Points on a hilly landscape, in no order, each with its height.
A climber steps from a point to the highest of its 2 nearest points, and stops where none of them is higher. Distance is the straight distance between rows; heights are no part of it.
Lede: 158 122 147 133 117 141 123 146 132 137 133 119 121 139 110  99 126 118 104 152 140  90 107 128 102 112 154 115 115 114 143  78  98 106 127 113 145 143 138 137 119  96 144 117 149 107 140 141 125 135  96 143 156 111 105 130 169 107 154 166 127 150 132 137 140 110 140  height 1.09
Vol: 119 111 127 135 145 141  99 106 126 119 124 132 144 115 118 152 138 153 104 111 131 156 136 136 142 159 122 126 159 151 153 193 154 155 141 142 120 109 123 133 139 129 121 134 103 155 107 104 136 118 133 126 139 163 154 137  88 140 100  96 127 133 116 120 113 145 148  height 5.51
Kapa: 134 119 136 109 119 121 102 108 101 127 136 137 108 114 125 123 154 123 124 143 162 158 150 119 145 150 111 125 136 126 141 180 179 168 112 116 137 109 152 116 132  88  98 143 103 129 134 149 119 119 108 129 156 137 147 133 113 159 104 115 108  95 118 136 111 142 141  height 4.10
Rari: 142 131 127 127 117 119 119 151 115 131 134 119 122 133 129  86 147  92 108 148 139  92 122 138 117 117 148 101 102 126 122  82 110 124 110 124 144 129 129 130 125  95 130 132 146 111 132 134 131 152  93 135 151 119  91 136 162 118 154 164  96 149 141 127 154 104 152  height 1.31
Rapot: 125 114 106 141 126 150 113 101  83 130 155 155  96 111 124 144 145 122 158 148 139 145 155 133 119 154 115 117 142 124 150 148 154 156 131 113 129 119 115 135 122 112 113 183 120 128 150 175 122 111 120 125 115 143 111 139 110 143  99 138 133 103 131 115 135 167 124  height 1.01
gav: 190 128 141 130 117 123 138 124 129 174 106 126 106 119 117 108 133 161 130 126 164 153 102 121 120 139 141 127 139 120 170 109 148 104 123  77 167 176 166 127 118 109 116  86 121 105 120 137  96  85 123 139 138  88 144 157 170 134 130 120 162 133  79 158 126 133 102  height 2.97
gel: 113 154 104 171 121 151 120  64 137 127 173 112 129 125 179 140 132 131 130 103  95 123 138 158  94 159 137 122 173 137 140 140 126 116 137 112 112 130  97 106 118 169 139 165 160 204 131 128 137 121 125 174  90 138 110 152 100 108 111 126 154 156 146  99 166 146 149  height 4.80
Fanum: 131 124 123 116 117 147 108 131 129 134 121 117 149 134 143  97 172 151 119  88 125 115 136 157 128 137 124 106 139 157 113 136 119 110 128 119 139 105 119 126 142 122 131 140 145 132 110 110 152 131 108 146 144 130 118 112 148  93 163 132 112 147 122 132 170 116 166  height 3.78
giv: 106  95 146 134 123 141 141 149 138 160 101 114 155 117 120 141 136 153 115 140 117 109 117 131 103 109 138 109 147 136 121 116  90  95 150 148 157  88 129 165 165 130 158 111 130 100 113 110 132 111 126  91 155 136 113 126 157  95 169 153 109 142 134 131 127  97 145  height 3.20
Talev: 115 116 139  90 128 150 132 122 161 103 115 122  92 117 114 133  97 108  78 174 136 125  67 100 105 129 145 146 114 119 129 123 120 118 151 134 144 158 169  91 118 105 131  86 135 125 128 105 107 130 150 155 160 136 147 140 152 129 131  87 127 113 144 137  83 105 148  height 4.38
pem: 124 108 138 120 136 116 113 145 130 116 140 128 120 160  98 153 120 117 121 164 108 165 152 109 151 135 130 153 116 134 107 154 145 187 142 141  99 151 117 129 126 111 117 132 104 126 124 110 109 139 149  98 127 160 135 122  91 153  90 100 114 119 130 143  89 151 131  height 5.66
duk: 113 112 124 111 116 110 110 117  96  97 142 138 100 143 107 140 131 105 128 194 131 143 153 125 146 142 121 147 107 126 116 134 168 170 148 111 119 137 113 118 123  84  98 142 129 120 159 155 104 134 130 107 145 140 121 122 136 160 116 126 104 105 144 146  89 140 137  height 4.33
guzad: 126 135  93 120 100 124 107 115  97 144 174 100 125 125 148 128 155 115 139 134 127  91 148 159 102 137 130  93 114 144 121 110 132 117 110  90 130 113  85 120 126 122 110 172 157 117 165 135 144 119  92 144 101 126  80 113 149 104 152 163 103 152 148 120 174 132 128  height 1.81
geme:  94 120 122 144 142 119 103 116 101 110 135 136 124 128 114 183 133 137 133 158 119 158 156 153 151 132 100 122 148 138 115 150 160 188 172 131 101 131  88 159 144 116 120 163 111 156 155 130 137 125 123 104 143 154 109 121  95 133 104 141 102 134 148 117 106 171 120  height 3.00
mufu: 131 132 145 107  95 127 123 104  95 122 131 141  91 130 115 129 119  86 108 186 158 119 108 108 132 116 145 120  96 125 134  95 136 143 134 111 146 114 158  93 122  81 114 123 140  97 155 159 106 142 112 135 158  97 129 136 145 152 119 118 128 117 114 129  97 119 132  height 5.26
merim: 102 156 113 136 130  94 140 161 166 142  83 116 172 135 148  94 107 142 124  99 106  75 136 147 146  87 138 117 143 128 124  83  81  73 136 150 113 118 127 163 137 175 173 128 155 137 110  94 164 123 134 134 112 119  97 128 173 104 174 163 145 130 141 128 146 115 123  height 1.50
bufef: 126 125 139 104 139 141 132 135 141 102 111 127 112 117 129 110 132 117  86 140 142 123  90 105 126 136 131 145 110 122 117 131 131 117 125 143 137 160 155 108 126 102 127  99 134 134 123 107 117 144 139 149 159 128 139 135 151 139 147 103 121 124 132 133 110 112 152  height 5.06
Tuza: 150 104 140 137 112 133 106 154 139 146 121 116 139 121 137 102 158 149 131  92 127  89 128 158 112 118 147 109 139 139 128 109 115  86 116 111 140 115 135 140 129 130 127 131 143 120 127 120 152 127 102 136 132 110 109 112 164  90 169 158 128 145 117 131 166 123 145  height 3.18
Pidaf: 120 113 129 156 147 127 130 140 101 130 145 147 134 122 110 140 125 120 166 143 111 133 158 131 145 104 114 132 127 136 131 132 135 142 131 141 128 116 107 143 135 137 117 151 110  98 128 135 122 118 132 101  97 143 136 108 106 140  98 130 134 121 126 121 116 154  90  height 3.92
kebab: 135 121 133 108 131 155 127 137 125 118 115 126 128 121 132 112 153 140  98 114 136 128 106 132 123 135 126 119 125 140 116 141 125 119 128 135 147 135 146 114 139 109 129 114 144 127 109 110 128 142 127 138 161 126 128 131 148 113 162 117 112 139 129 142 136 109 161  height 4.40
fubik: 114 144 127 119 160 120 135 153 165  85 120 131 125 136 142  94 111  85 105 135 129 121 105 111 141 119 129 153  92 104 118 122 133 109 113 164 118 177 149 116 116 124 137  90 143 141 109 113 133 161 155 162 134 140 137 127 128 138 140 115 127 114 142 121 122  95 145  height 6.01
mavog: 104 121 108 156 133 145 110  88 109 119 150 127 118 106 146 175 125 135 130 138 113 127 133 179 130 139 117 131 171 139 136 132 133 146 166 137 119 105  81 125 131 135 126 181 150 169 156 140 136 106 116 131 113 138  94 128 107 114 115 147 141 148 159  93 131 171 117  height 3.81
tele: 132 138 124 136 137  93 138 162 135 127 104 133 142 131 153  77 151 106 109 111 129 105 122 122 155 112 114 119 109 109 111 119 141 123 104 166 116 146 128 146 143 134 162 102 135 122 102 103 151 170 123 108 174 105  99 131 133 134 178 154  98 126 125 115 146  79 128  height 3.90
Pivaf: 110 120 113 157 146 120 135 115 124 114 147 135 133 157 115 143 145 130 160 114 109 186 160 119 137 143 118 145 153 129 123 156 151 162 133 116  78 152 115 142 113 149 120 144 106 153 104 143 143 110 142 127 101 164 142 143  73 158  81 111 142 113 119 115 122 163 117  height 0.58
sodo: 142 151 110 101 142 112 110 131 131  95 153 110 107 134 154  92 151  99 131 110 157 130 152 124 126 156 118 148 102 108  92 154 148 133  86 109 134 125 130  70 112 102 111 127 136 136 136 145 140 153 131 161 135 123 132 133 134 147 154 128  95 110 121 122 165 109 160  height 4.03
lelin: 143 104 148 133 115 171 125 113  90 147 145 154 105 108 103 157 101 145 139 159 146 145 122 121 103 132 116 119 137 144 150 146 112 141 142 127 143 107 130 120 134 109 106 144 109 106 145 162  79 103 134 113 129 138 149 143 108 123 101 124 154 122 127 135 118 147 109  height 1.32
danug: 143 151 142 121 130 132 113 149 172 144 103 124 175 136 126 154 133 157 145  79 115 140 149 117 174 117 117 143 147 145 134 167 125 165 138 158 118  89 153 161 133 156 147 117  64 132 111  91 137 138 132  87 102 138 152 103  72 156  83 131 139 125 100 150 106 153  98  height 8.04
gola: 108 118 127 135 142 162 123 121 114 123 127 121 144 101 109 153 121 148 108 121 118 141 122 145 127 138 120 128 145 141 130 157 119 144 149 157 122  95 115 124 144 132 122 134 120 119 112 108 123 135 131 115 143 152 156 124 112 118 123 103 139 137 138 120 126 135 137  height 6.50
dib: 126 155  96 141 145 115 151 136 150 104 149 126 127 149 158  93 110  89 165 100 107 107 131 123 119 111 129 135  91 115  94  96  98  89 103 115 120 164 118 113 103 142 137 136 151 145 125 156 152 149 136 165  63 131 128 131 129 119 133 127 114 127 141 105 173 107 129  height 3.77
puli: 120 152 115 134 116 116 151 142 146 137  95 114 173 119 139 129 107 173 147  85 107  92 144 146 140  82 104 123 141 165 119 101  97 105 139 147  83  96 113 161 138 205 143 127 114 131 109  86 135 119 134  97  88 121 145 108 134 119 129 121 169 125 136 141 129 147  99  height 0.97
kipub: 164 122 148 142 109 101 165 129  99 136 117 164  92 119 127 113 123 101 147 149 142 115 115  98 138 104 126 112 107  96 147  82 120 135  89 114 139 155 136 132 102 120 128 123 124  95 132 174 126 146 117 114 144  84 113 135 142 147 108 162 127 132 106 110 114 117  96  height 3.38
volab: 158 153 122 139 117 129 140 140 153 151 108 141 154 110 154 108 159 179 162  57 111 134 150 119 143 109  94 113 125 133 142 135 138 116 119 120 111 125 156 170 130 179 126 113  78 139 114  99 142 101 105 119 111  98 155  96 106 120 117 147 163 120  95 144 127 133  91  height 0.55
Mono: 136 130 138 139 138  85 123 145 140 123 112 137 166 146 132 133 137 122 158  95 107 119 168 124 183  86 121 153 116 131 111 144 147 148 116 166 112 117 124 155 132 131 135 140  85 125 110 109 156 139 126  87 108 138 136  93  95 147 107 114 103 115 108 135 115 129  99  height 5.41
Noge: 154 127 128 111 101 128 128 102 103 133 136 139  98 114 138 114 160 125 122 131 164 137 136 117 133 137 116 116 122 135 134 152 160 150  90 105 150 115 164  99 115  85  96 143 125 121 133 166 126 137 102 142 142 119 135 139 133 156 118 117 108 104 106 138 136 142 130  height 3.63
Pumav: 122 159 113 141 124 139 124  88 136 124 181 111 132 143 165  99 134 122 139  88  99 124 141 146  88 168 129 116 147 132 111 147 137 110 107  78 107 131  99  96 110 157 123 157 152 193 136 144 138 127 130 175  74 126 122 142 117 105 132 126 122 149 141  86 189 130 140  height 5.53
nobi: 132  95 168 110 117 152 134 143 137 161 107  99 154 104 117 145 144 180 113 141 134 133  94 118  90 138 133 112 148 129 140 132 115 114 149 138 167 101 146 144 154 104 141 106 127 105 122 108 112 106 127 102 175 113 127 135 155  89 167 133 111 141 124 146 120 104 158  height 3.79
sosu: 142 149 119 135 145 132 152 147 149 115 139 130 125 153 148  86 142 106 145  88 117 107 131 119 128 118 129 135  94 119 105 110 112  97  96 114 124 169 141 118  97 131 120 128 148 136 121 154 143 151 129 166  92 124 129 125 139 113 152 133 115 135 129 122 157 116 137  height 3.43
til: 151 104 170 110 106 131 125 127 136 158  95 100 126 116 117 129 135 167  96 166 162 143  82 122 112 142 151 118 146 115 155 116 142 120 147 115 177 134 169 128 142  96 142  92 131 111 125 112 108  94 127 117 179  90 125 143 186 113 157 118 128 140 114 147 115 103 145  height 3.17
retet: 158 141 125 131 121 129 145 145 130 129 132 140 100 145 137  88 141 111 131 111 143 115 119 108 111 134 134 128  94 113 130  90 120 103  83  99 135 173 153 105  88 105 121 118 153 130 131 158 137 144 114 155 131  95 118 145 146 124 143 138 111 139 111 124 144 124 137  height 3.03
siko: 107 155 133 118 168 117 152 153 170  83  91 117 156 143 141 127 108 126 102  95 108 134 118 128 144 143 137 158 118 124  93 147 128 121 121 159 101 135 128 122 127 155 141  96 139 156  92  97 140 171 162 143 114 164 164 127 126 142 131  86 129 109 137 136 118 131 139  height 4.49
pif:  91 102 143 103 137 152 129 119 149  95 131 127 108 127  89 150  79 109  92 185 131 136  86 108 102 134 154 152 113 124 132 130 112 127 153 138 130 132 141 101 123 109 123  99 134 120 137 108 104 131 160 146 144 161 157 127 137 134 107  92 142 114 153 142  75 119 142  height 4.52
Zesop: 180 111 157 123 101 118 120 111 127 170  98 107 121 115 122 123 123 172 102 153 172 154  98 123 137 148 154 124 155 119 155 123 162 118 137  86 174 151 187 119 138 100 115  87 111 106 129 118 109  90 120 123 169  83 135 144 184 117 141 108 146 137  99 151 127 116 133  height 2.74
Suri: 133 150 113 117 121 150 119 107 130 109 178 118 115 144 146 105 127 111 135  93 130 134 129 133  97 184 131 118 123 125 111 160 141 112 100  80 118 152 114  77  97 122 116 142 158 175 127 153 126 143 129 189  96 146 132 149 124 122 135 110 123 137 133 108 171 135 155  height 4.89
sug: 138 112 162 111 128 135 139 152 162 179 102 108 171 105 110 167 122 191 128 111 133 138 103 118 113 144 124 113 146 137 139 151 129 126 145 155 160 105 140 156 160 134 144  85 104 107 127  85 111 106 135  76 160 108 143 123 116 101 143 119 128 140 108 153 112 105 134  height 4.51
Fes: 146 115 141 132 142 115  82 106 116 136 131 129 141 129 125 132 155 142 114 128 144 169 157 120 151 168 113 115 150 147 143 205 167 175 122 128 120 125 145 139 134 103 112 132  82 143 130 121 136 103 110 124 146 160 151 128  72 157  87 120 111 113 111 132 110 147 145  height 4.73
Ler: 131 131 129 136 143  94 141 160 127 120 101 135 162 127 148 105 143 127 134  90 119 102 145 125 175  93 130 135 105 123 108 122 142 127 104 172 111 122 121 149 143 143 147 121 111 120 103 102 159 155 114  96 137 116 121 103 116 134 147 134  96 120 122 128 126 107 114  height 4.59
Tov: 116 117 159 117 112 131 131 124 121 138 106 123 125 126 101 133 126  97  95 202 144 112  84 106 109 117 143 111 108 110 147  96 108 132 148 146 152 118 153 119 143 102 158 108 133 104 138 130 113 134 131 107 187 109 110 135 163 118 145 133 111 147 150 141  88  84 143  height 5.96
bopuf: 112 148 108 140 124 100 156 148 149 139  85 116 177 133 135 114 101 166 128  95 105  85 135 150 136  83 119 114 138 154 111  90  88  88 141 152 101 105 116 159 139 190 156 124 138 127 109  90 160 115 142 108 110 120 120 117 154 118 161 138 156 123 143 137 131 120 113  height 1.21
Tukub: 167 136 132 120 106 134 135 129 118 142 135 134 103 121 141  99 159 129 127 108 150 124 136 116 129 130 124 117 113 126 128 118 134 125  90 100 140 142 153 105 106  98 108 134 133 122 127 163 129 141 113 146 140 107 125 143 147 130 140 135 118 122 102 139 142 137 139  height 3.22
gim:  84 130 114 125 141 137  90 109 113  88 149 115 118 124 133 150 129 103 103 145 124 146 137 153 133 173 125 140 134 115 116 149 150 153 154 113 127 116  96 110 117  98 123 154 153 158 146 138 115 147 131 143 148 153 113 124 124 139 140 131 110 123 157 109 133 135 156  height 3.57
Kibi: 141 123 153 118 138 115  97 152 149 147 113 129 159 144 120 142 147 137 140 101 119 142 153 112 179 118 119 146 138 139 127 167 140 171 131 153 126 113 149 148 133 121 129 127  75 127 117 105 132 134 124  94 124 152 151 101  78 156  90 127 114 131 106 155 106 144 113  height 6.54
nav:  93 118 115 153 144 130 104 104 106 120 127 130 136 117 123 175 126 147 133 146 112 145 152 176 142 133 113 135 178 146 137 146 140 163 177 150 111 101  89 144 144 157 123 165 127 162 139 119 138 109 135 110 128 146 102 119  99 122 112 131 126 133 152 102 114 159 112  height 3.37
lur: 154 118 148 147 133 139 154 159 146 149 123 133 128 116 116 139 105 162 120 136 141 128  94 102 108 124 134 137 119 115 140 102 113 122 136 144 140 148 144 140 131 144 118  84 115 100 127 115  96 117 141 106 133 101 150 125 129 119 135 127 154 138 112 145 106 128 118  height 2.06
fugor: 112 153 122 124 161 125 151 155 169 104 111 119 165 119 122 144  94 133 108 103 106 114 111 113 149 119 139 155 113 128 115 129 125 126 127 169 109 134 139 147 136 164 141  95 134 124 102 101 129 165 157 105 110 149 156 118 111 139 122  93 146 110 127 136  99 138 121  height 5.08
funag: 119 110 124 122 127 103 123 125 104 109 150 146 101 154 110 145 140 114 153 167 120 173 169  99 153 125 108 149 114 114 116 150 167 186 130 109 102 156 115 129 119 100 104 142 103 119 145 156 119 131 136 105 129 148 130 128 113 171 100 118 105 108 129 146  98 153 121  height 4.87
lapup: 121 146 133 111 125 128 146 145 161 180  96 113 193 128 126 161 114 194 124  79 116 125 117 125 132 126 119 109 152 146 126 142 108 114 149 158 150  91 134 168 161 166 161  94 108 116 105  66 128 130 130  68 134 114 139 102 113 112 151 120 127 130 111 154 107 105 124  height 5.37
rel: 101  99 150 104 127 163 126 124 134 126 129 116 121 115  77 174  72 130  99 172 121 142  98 109 100 139 148 136 135 135 141 143 118 151 157 151 135 100 123 111 141 105 119 107 123 112 141 113  91 123 158 109 148 153 161 138 111 119 103  87 141 122 148 145  80 121 129  height 5.19
valu: 115 101 168 112 119 156 123 124 122 142 120 123 125 114  87 176 100 127 115 175 134 135 103 109 115 132 147 127 120 138 142 143 133 151 145 156 152  89 127 119 158  98 138 111  97 100 143 111  87 122 157  85 164 129 144 125 116 121 100  99 114 129 133 158  82 114 127  height 5.94
rubob: 137 128 110 140 121 114 114  95  96 149 133 151 130 108 154 141 161 146 184 122 117 139 178 155 139 108 101 107 154 155 141 148 131 132 135 125 122  82 117 157 156 160 132 191  81 106 156 142 145  88 104 106 108 140 115 103  93 136  87 160 138 126 137 103 154 148  85  height 2.94
pedar: 103 140 131 114 168 117 127 135 154  85 109 121 154 161 118 145 121 115  92 105 112 169 134 133 152 152 141 155 142 140 100 182 143 130 135 154 106 122 106 122 131 133 138 102 143 155  84  97 135 163 164 138 140 172 164 134 108 153 130  79 113 115 134 130 108 131 152  height 4.41
fuvo: 116 132 101 153 143 104 122 100 115 101 150 131 114 148 142 144 161 122 159 113 118 173 179 129 137 155 103 150 156 113 112 158 172 165 130 113  84 144 106 128 125 136 109 170 108 162 139 165 159 108 122 111 110 148 117 144  96 157 114 143 122 114 135 106 139 148 133  height 0.73
zek: 109 141 119 129 157 130 173 158 177  96 119 126 144 119 121 133  75 125 113 120 116 114  90  94 123 109 135 152 113 109 127 112  97 116 134 172 118 166 144 149 120 167 135  82 139 127 108 109 125 159 159 138 109 151 165 117 117 133 112 105 166 120 138 133 101 136 120  height 5.86
toma: 123 127  92 137 112 101 110  94 105 125 142 143 121 113 154 155 153 128 173 125 114 130 174 163 146 119 110 125 155 129 130 125 153 144 132 131 119 102  95 148 147 155 116 206 111 130 165 149 161  91 103 119 101 129  89 106 122 134 110 176 119 119 143 103 153 151  89  height 2.51
Paze: 104 125 111 133 151 146 139 122 124 114 126 130 140 119 141 130 114 134 121 102 107 130 138 157 132 115 126 138 143 140 114 132 106 122 146 142 116 104  99 121 137 162 118 140 137 134 115 111 136 144 132 136 104 140 145 120 125 121 127 104 143 139 155 120 138 135 128  height 5.55
Detot: 124 154 105 102 134 136 109 113 133 103 182  97 124 143 146  92 127 104 113 110 146 134 139 140 107 179 128 128 103 106  97 158 148 119 104  83 126 142 118  75 112 103 118 141 150 159 137 136 125 150 124 178 124 133 122 129 127 116 160 116  98 134 137 107 183 116 167  height 4.46
kovuf: 166 120 146 140 113 140 120 146 152 155 134 125 133 128 137  88 146 150 156  84 118  95 129 139  92 138 157 128 135 117 152 107 129  70 105  86 137 144 133 142 118 135 125 126 154 132 134 131 146 117 112 153 102 103 128 117 164  94 174 166 150 141 104 121 164 142 124  height 2.60
Lakal: 130 138 104 124 108 120 110 137 102 133 167 109 127 140 132  91 154 100 124 145 141  98 138 155 107 126 145  96  95 126 116  98 120 111  99  91 141 121 102 120 124 108 118 154 154 115 148 133 131 135  89 150 127 124  82 122 149 123 162 154  86 146 148 124 180 109 150  height 1.55
git:  95 138 105 115 120  99 118 155 156 146 110 106 168 147 134  96 109 114 119 129 107  77 136 158 123  97 144 100 145 146 109  88  76  64 128 133 130 106 103 134 150 165 167 149 176 143 112  93 158 107 124 160  95 145  83 114 165  94 167 160 121 150 150 127 169 116 130  height 1.93
mav: 141 152 121 135 106 131 146 129 147 136 107 134 165 117 151 111 139 181 156  58 106 113 154 143 150  85  87 107 148 153 129 126 108 113 134 129  95  94 144 152 142 201 133 130  91 134 112 106 134  98 116 110 106 117 151 106 117 116 119 136 174 125 124 134 140 141  90  height 0.75
sini: 135 124 132 151 136 133 118 129 118 143 131 145 143 104 130 142 140 150 160 117 117 124 159 141 137  98 105 117 140 150 129 146 121 133 134 143 112  90 126 147 141 155 118 162  82 113 132 124 133 112 110 101 105 140 143 105  91 129 104 130 138 124 124 120 135 142  89  height 3.44
feled: 100 153 102 134 146 115 163 158 192  97 116 144 136 134 142  98  85  96 111 139 136 114  89 103 134 106 127 157  93  96 128 112 116 115 123 175 122 193 155 142 110 156 143  75 146 138 102 117 126 168 156 162 121 136 149 125 118 122 133 114 150 112 141 131 117  99 139  height 7.13
Kes: 113 132 134 111 107 138 117 117 102 104 130 123 105 130 106 119 120  84  87 196 151 108  92 123 110 123 139 117  96 117 140  94 110 129 141 131 157 117 146  92 127  82 137 131 153 110 153 135 114 138 120 133 159 104 113 132 160 135 134 127 114 137 149 138 110  90 151  height 5.10
bop: 181 117 151 134 112 101 159 137 119 153 124 152 104 149 125  83 117 108 122 144 142 128 101 106 140 127 156 124 125 100 164  76 118 119 105 104 149 165 155 149 110 127 124 104 139  96 136 155 120 132 112 121 155  78 115 131 165 127 138 179 160 145 106 119 124 108 105  height 2.81
kuvo: 130 126  85 125 102 123 121  97 103 141 166 127 112 120 162 145 161 115 175 119 124 108 167 159 129 124 116 110 133 136 115 111 149 124 106 111 132 104  94 118 135 132 107 196 134 111 160 155 159 114 100 131  98 121  84 119 131 116 130 164 114 134 143 110 174 139 103  height 2.14
sifo: 117 144 127 124 152  85 128 145 112  99 114 134 132 136 135  99 153  74 114 145 132 105 132 131 144 114 120 127  90 116 107 137 135 131  96 160 138 125 124 118 146 103 162 112 147 120 109 113 144 166 131 113 166 114 105 132 138 142 170 143  93 123 143 116 141  78 142  height 3.40
dutun: 150 121 140 155 122 108 151 142 104 122 125 152 109 121 119 125 128  98 145 136 137 111 126 106 142  98 126 142 102 111 132  98 130 140  97 138 136 153 133 127 107 110 125 122 120 104 128 156 130 139 129 115 133 111 128 126 130 147 109 144 122 119 117 118 104 131 103  height 3.83
fug: 141 112 150 121 130 157 150 136 153 138 123 140 112 104 101 167  96 154 128 134 138 135  95  92 109 135 129 147 119 123 146 131 116 130 129 131 132 150 144 132 122 136 108  81 112 106 126 118  85 118 156 124 128 124 164 139 112 138 107 106 159 129  99 144  90 136  94  height 1.78
nedep: 163 131 145 117 123 124 148 127 113 174 116 133  81 137 108 121 110 145 133 137 156 161  94 106 115 125 145 132 130 115 172  93 127  97 127  82 147 183 147 132 108 121 124  72 132  99 130 152  94  96 140 150 129  79 144 159 157 130 109 119 176 137  88 149 122 121  97  height 3.39
figi: 102 112 119 117 121 128  92 115  91  95 147 131 103 118 116 156 140 112 123 172 139 143 149 145 139 164 122 134 129 124 127 155 162 172 163 111 130 127 107 119 126  85 108 152 148 144 155 148 106 146 122 140 154 148 117 125 127 144 129 129 116 115 152 124 110 144 153  height 3.89
pati: 120 153 139 112 134 132 131 135 164 155  94 127 188 125 115 173 107 180 127  70 107 127 124 134 148 129 113 131 156 148 129 164 106 139 143 169 128  72 136 145 155 167 152 111  89 128 111  86 134 138 136  74 120 143 151 113  86 125 108 111 130 128 107 143 109 137 113  height 6.42
Bep: 116 129  96 135 129 125 109 106 102 105 154 130 100 140 137 136 152 117 156 112 130 152 164 136 125 158 113 142 146 102 117 158 159 162 120 107 108 131 105 118 106 119 108 176 130 147 154 184 142 123 117 132 109 141 109 140 111 151 128 148 120 108 140 111 153 153 129  height 0.84
Totut: 127 114 138 138 128 157 122 100  76 144 149 155 102 109 111 152 118 127 153 170 151 158 135 123 117 142 112 111 142 131 163 156 139 159 143 120 132 105 125 139 128 105 119 170 108 115 152 175  92 106 127 119 132 144 127 140 105 138  89 138 144 111 121 128 122 168 114  height 1.16
Gepup: 145 131 147  99 117 143 152 116 108 154 124 150  64 127 115 138 114 126 137 131 156 148  89  97 111 114 144 126 123 117 172  79 109 102 123  94 145 185 145 118  94 107 131  90 145 113 143 166 101 119 137 158 128  90 145 161 152 132 110 121 157 126  95 140 108 138 114  height 3.82
lefu: 168 133 135 136 113 116 141 156 139 150 135 129 114 152 136  68 143 123 163  98 122  97 128 123  96 131 159 106 114 106 149  91 120  85  87  82 139 165 133 140  92 127 124 125 153 130 150 157 156 131 100 149 118  94 107 135 156 116 158 173 122 137  98 114 161 131 121  height 2.55
ver: 165 115 146 146 126 133 144 148 130 150 116 135 117 131 117 109 113 137 120 143 138 121  98 104 121 121 140 129 120 115 140  84 103 108 129 126 141 157 155 135 120 130 118  97 127 106 127 133 103 124 119 130 159  95 124 132 154 113 140 152 146 140 111 137 109 118 124  height 2.36
Kunor: 104 130 112 180 159 132 130  94 120 109 146 138 124 135 123 159 148 146 155 114 118 175 150 131 101 162 135 142 168 135 159 151 144 146 141 121  78 134 105 154 116 162 136 142 119 171  95 153 140  88 148 133  88 169 139 163  75 135  64 108 179 120 113 102 132 181 121  height 0.44
dev: 112 144  97 133 124 129 145 121 143 113 129 117 144 142 163 106 112 126 135  94  97 110 146 159 141 122 130 136 142 145  93 113 104 109 130 133 104 111 104 110 129 182 132 156 152 170 124 117 145 136 134 152  75 127 133 123 146 111 140 119 140 137 155 113 169 117 134  height 4.76
pud: 150 103 158 121 114 172 132 107 121 147 124 142 100 100  97 162 104 166 127 145 160 150  91 106  92 134 117 127 139 133 149 148 121 134 137 112 130 131 149 120 122 114 111  96 111 115 133 148  85 102 147 132 128 138 163 160 111 135 107 105 163 115 106 146 105 151 102  height 1.53
morob: 123 110 129 146 147 120 133 141 108  98 135 144 134 123 117 132 114 103 148 141 111 125 149 118 149  99 130 157 105 123 112 121 132 145 116 156 127 134 115 135 123 114 115 136 123 108 124 133 131 140 136 114 105 141 131 112 119 143 113 124 123 114 130 119 119 134 117  height 4.44
dinud: 107 113 131 112 145 118 114 144 142 105 113 125 140 167 106 154 120 116 108 132 111 162 151 119 165 147 126 155 130 138 111 166 148 170 138 149 117 132 115 135 138 117 128 110 124 134  98  96 122 154 154  99 138 169 145 129 101 150 108  86 109 116 129 143  89 141 136  height 4.99
sog: 108 116 118 134 133 145 121 149 123 140 124 115 134 121 116 129 119 117 110 152 118 108 106 139 110 109 132 115 122 132 118 101  73  98 152 145 149 110 110 140 151 131 142 127 155 104 123 110 120 122 122 133 125 142 110 117 154  96 154 139 120 147 156 135 143 101 145  height 2.69
pova:  92 136  93 118 132 121 120 142 131 135 132 110 142 137 128 122 118 102 116 143 111 101 124 159 119 103 128 101 126 142 110  99  83  78 134 124 143 114  93 134 148 150 152 144 169 128 124 105 142 118 122 159  96 140  70 114 153  96 162 146 115 153 158 128 161 112 148  height 2.30
sele: 109 132 102 169 135 161 126  82 124 131 164 129 121 113 157 158 126 136 139 118 102 128 138 165 117 152 125 131 177 142 142 138 121 125 157 121 109 117  96 117 119 158 129 163 150 167 131 138 128 109 123 154  96 135 116 146 106 119 106 137 169 146 145  93 147 160 130  height 4.30
dobig: 117 165  85 144 125 112 150 125 148 120 152 117 135 159 163  97 100 104 161 100 105 106 144 146 123 107 128 138 115 124  84 105  95  89 113 107 114 148 103 110 113 183 130 163 149 170 135 145 161 131 140 177  44 126 126 127 137 107 136 124 123 129 158 104 178 116 126  height 4.17
sevef: 126 139 117 123 144 101 119 143 113  90 131 119 116 132 153  94 158  87 127 124 144 116 147 132 136 132 122 142  86 114 101 132 140 131  90 137 126 114 122  94 125 103 130 129 138 126 134 133 144 165 122 145 152 118 105 130 142 141 160 138  87 121 135 125 158  89 158  height 3.68
gozi: 120 108 173 110 105 142 128 111 117 139 105 122 127 122  90 156 114 119  96 194 151 129  80 104 107 119 146 115 108 129 135 115 131 139 154 145 150  96 150 103 146  92 141 104 114 101 143 115 103 121 153  90 183 103 132 133 145 121 128 109 110 135 132 148  77  95 140  height 7.08
Puz: 148 132 153  96 101 121 134 102 105 146 127 155  69 127 123 138 114  97 122 164 160 140  95  90 139 112 142 128 101 110 146  95 145 132 122  99 141 156 157 102 106  96 123 102 135 106 137 166 120 118 132 142 149  80 139 147 142 153 109 114 135 118  92 120  87 125 118  height 4.50

Call two points neighbours if one is among the 2 nearest of the other. Go from one point of each pair to the other, from neighbour to neighbour, staying as high as possible. Name the lowest point that can't be avoided.
gozi / pem: Talev
morob / mufu: Bep
pem / feled: pedar
gola / mufu: lefu
gozi / mufu: Kes
danug / Pumav: sifo
